A landscape with many valleys, sampled at points; each row gives a point and its height.
From any point a ball rolls to the lowest of the 6 points nearest to it. It stops when none of these is lower. Distance is the straight distance between rows; heights are no part of it.
J_599: [ 47 -12 -19 -26  20 -19  25 -34 -11]  h=551
J_758: [ 26 -15 -29 -16   8 -34  24 -28 -14]  h=289
J_922: [-30   5   6  24 -17  21  -6  23  -1]  h=306
J_142: [-54   9  45  34 -34  28 -29  19  26]  h=491
J_432: [-12   4  -7   2   9  -7  -3  26   0]  h=454
J_545: [ 64  12  -6 -48  30   6  19 -33 -25]  h=568
J_612: [ 76  -7 -38 -38  27   0  20 -46 -31]  h=526
J_557: [ 52   1  -1 -36  26 -10  15 -28 -10]  h=677
J_53: [ 29 -23 -42  -8   3 -41  31 -32 -15]  h=88
J_668: [-51 -13  17  52 -45  20 -22  -1  24]  h=248
J_139: [-13  -8 -30  23 -15 -20 -17   6  -9]  h=637
J_323: [ 65 -28 -60 -17  22 -22  28 -51 -26]  h=543
J_311: [ 61   1  -9 -39  26  -5  19 -34 -17]  h=604
J_542: [ 79  15 -24 -55  34  14  19 -36 -38]  h=558
J_92: [-22  19  27  -6  17  25   6  44   7]  h=265
J_613: [-24   4  -7  25 -13   9  -8  21  -6]  h=347
J_588: [ 23  -6 -14 -21  18 -33  15 -15  -4]  h=470
J_475: [ -4  -9 -33   7  -9 -36  -1   0 -11]  h=513
J_13: [ 74   9 -23 -47  32   6  19 -37 -33]  h=547
J_155: [-57 -13  20  52 -44  10 -26  -1  41]  h=292
J_193: [ 17   4   7 -29  29 -15   2   5   5]  h=624
J_965: [-31 -18 -11  51 -28  12 -17   2   4]  h=363
J_715: [  7   4   0 -20  24 -17   5   8   1]  h=600
J_829: [ 54   8   7 -47  25   0  17 -28 -13]  h=606
J_95: [  0  11  14 -24  36   1   1  28  12]  h=425
J_819: [ 67  -6 -23 -35  26  -6  24 -41 -21]  h=527
J_494: [-20  11  10  -3  15  13  -1  36   4]  h=109
J_332: [ 51 -34 -54 -10  12 -33  31 -44 -21]  h=451
J_464: [-31  18  21  15 -11  26  -1  36   3]  h=418
J_813: [ 38  -4  -7 -31  21 -19  18 -24  -3]  h=646
J_580: [ 44 -26 -37 -17  13 -26  29 -41 -15]  h=318
J_23: [-30  -7  -5  46 -30  16 -17   9   5]  h=273
J_70: [  6  -9 -28  -6   5 -37  11  -6  -9]  h=478
J_997: [-41  14  34  27 -29  27 -14  28  11]  h=348
J_24: [-61  28  68  19 -29  34 -32  38  25]  h=696
J_188: [ 17  11  20 -36  36  -3  -1  10   4]  h=574
J_495: [-43  24  47  22 -25  31 -10  32  11]  h=430
J_9: [ 11 -17 -36  -7  -3 -44  16 -18 -14]  h=349
J_349: [-53 -23  11  55 -50  11 -25  -5  35]  h=84
J_734: [ 63 -15 -36 -25  22 -16  26 -43 -19]  h=453
J_280: [ 38   2   3 -35  27 -14  10 -19  -4]  h=636
J_165: [  2  -2 -12 -15  14 -29   4   5  -2]  h=627
J_214: [-38  10  23  26 -29  27  -7  24   7]  h=6
J_110: [-70 -14  30  50 -48  10 -35   1  48]  h=554
J_695: [-11  12  13  -9  24  10  -1  38   4]  h=230
J_800: [-35  -3  10  42 -33  22 -18  11  11]  h=250
J_524: [ 34  10  15 -42  26 -10   5 -11  -2]  h=682
J_320: [-28  -7 -14  39 -24   4 -17  10  -2]  h=411
J_825: [-30  -1  -5  36 -26  18 -14  15   0]  h=274
J_168: [ 18  -3  -8 -25  20 -22  10 -11   1]  h=544
J_443: [ -5  11  18 -15  31   8   2  31   6]  h=333
J_916: [-36  21  39  11  -9  27   2  38   5]  h=391
J_777: [-11  -3 -25   2   1 -21  -3  14  -8]  h=732
J_554: [ 33  13  23 -47  37  -6   2  -4   0]  h=688
J_954: [ 71  25  -6 -64  34  16  22 -29 -33]  h=589
J_218: [ -7   5  -5 -10  18 -11  -1  21   1]  h=495
J_728: [-43 -19   6  54 -42  19 -21  -2  20]  h=262
J_304: [-42  -7  17  45 -42  19 -22   6  20]  h=233
J_616: [-20  -4 -20  27 -12   0 -13  18  -7]  h=573
J_353: [-65   2  47  39 -40  22 -31  12  42]  h=635
J_540: [-22  13  11   7   1  16   1  37   3]  h=249
J_43: [-12  -4 -30  10  -6 -25  -7  12 -11]  h=647
J_329: [-62  26  65  22 -33  30 -33  30  26]  h=649
J_467: [-51  -3  30  46 -43  24 -23   7  24]  h=168

Where does a ball stop that starts at each point below?
J_613 -> J_494
J_545 -> J_53
J_24 -> J_214
J_734 -> J_53
J_554 -> J_494

Write out the way that a ball takes from each point below.
J_475 -> J_9 J_53
J_168 -> J_588 J_758 J_53
J_777 -> J_432 J_494
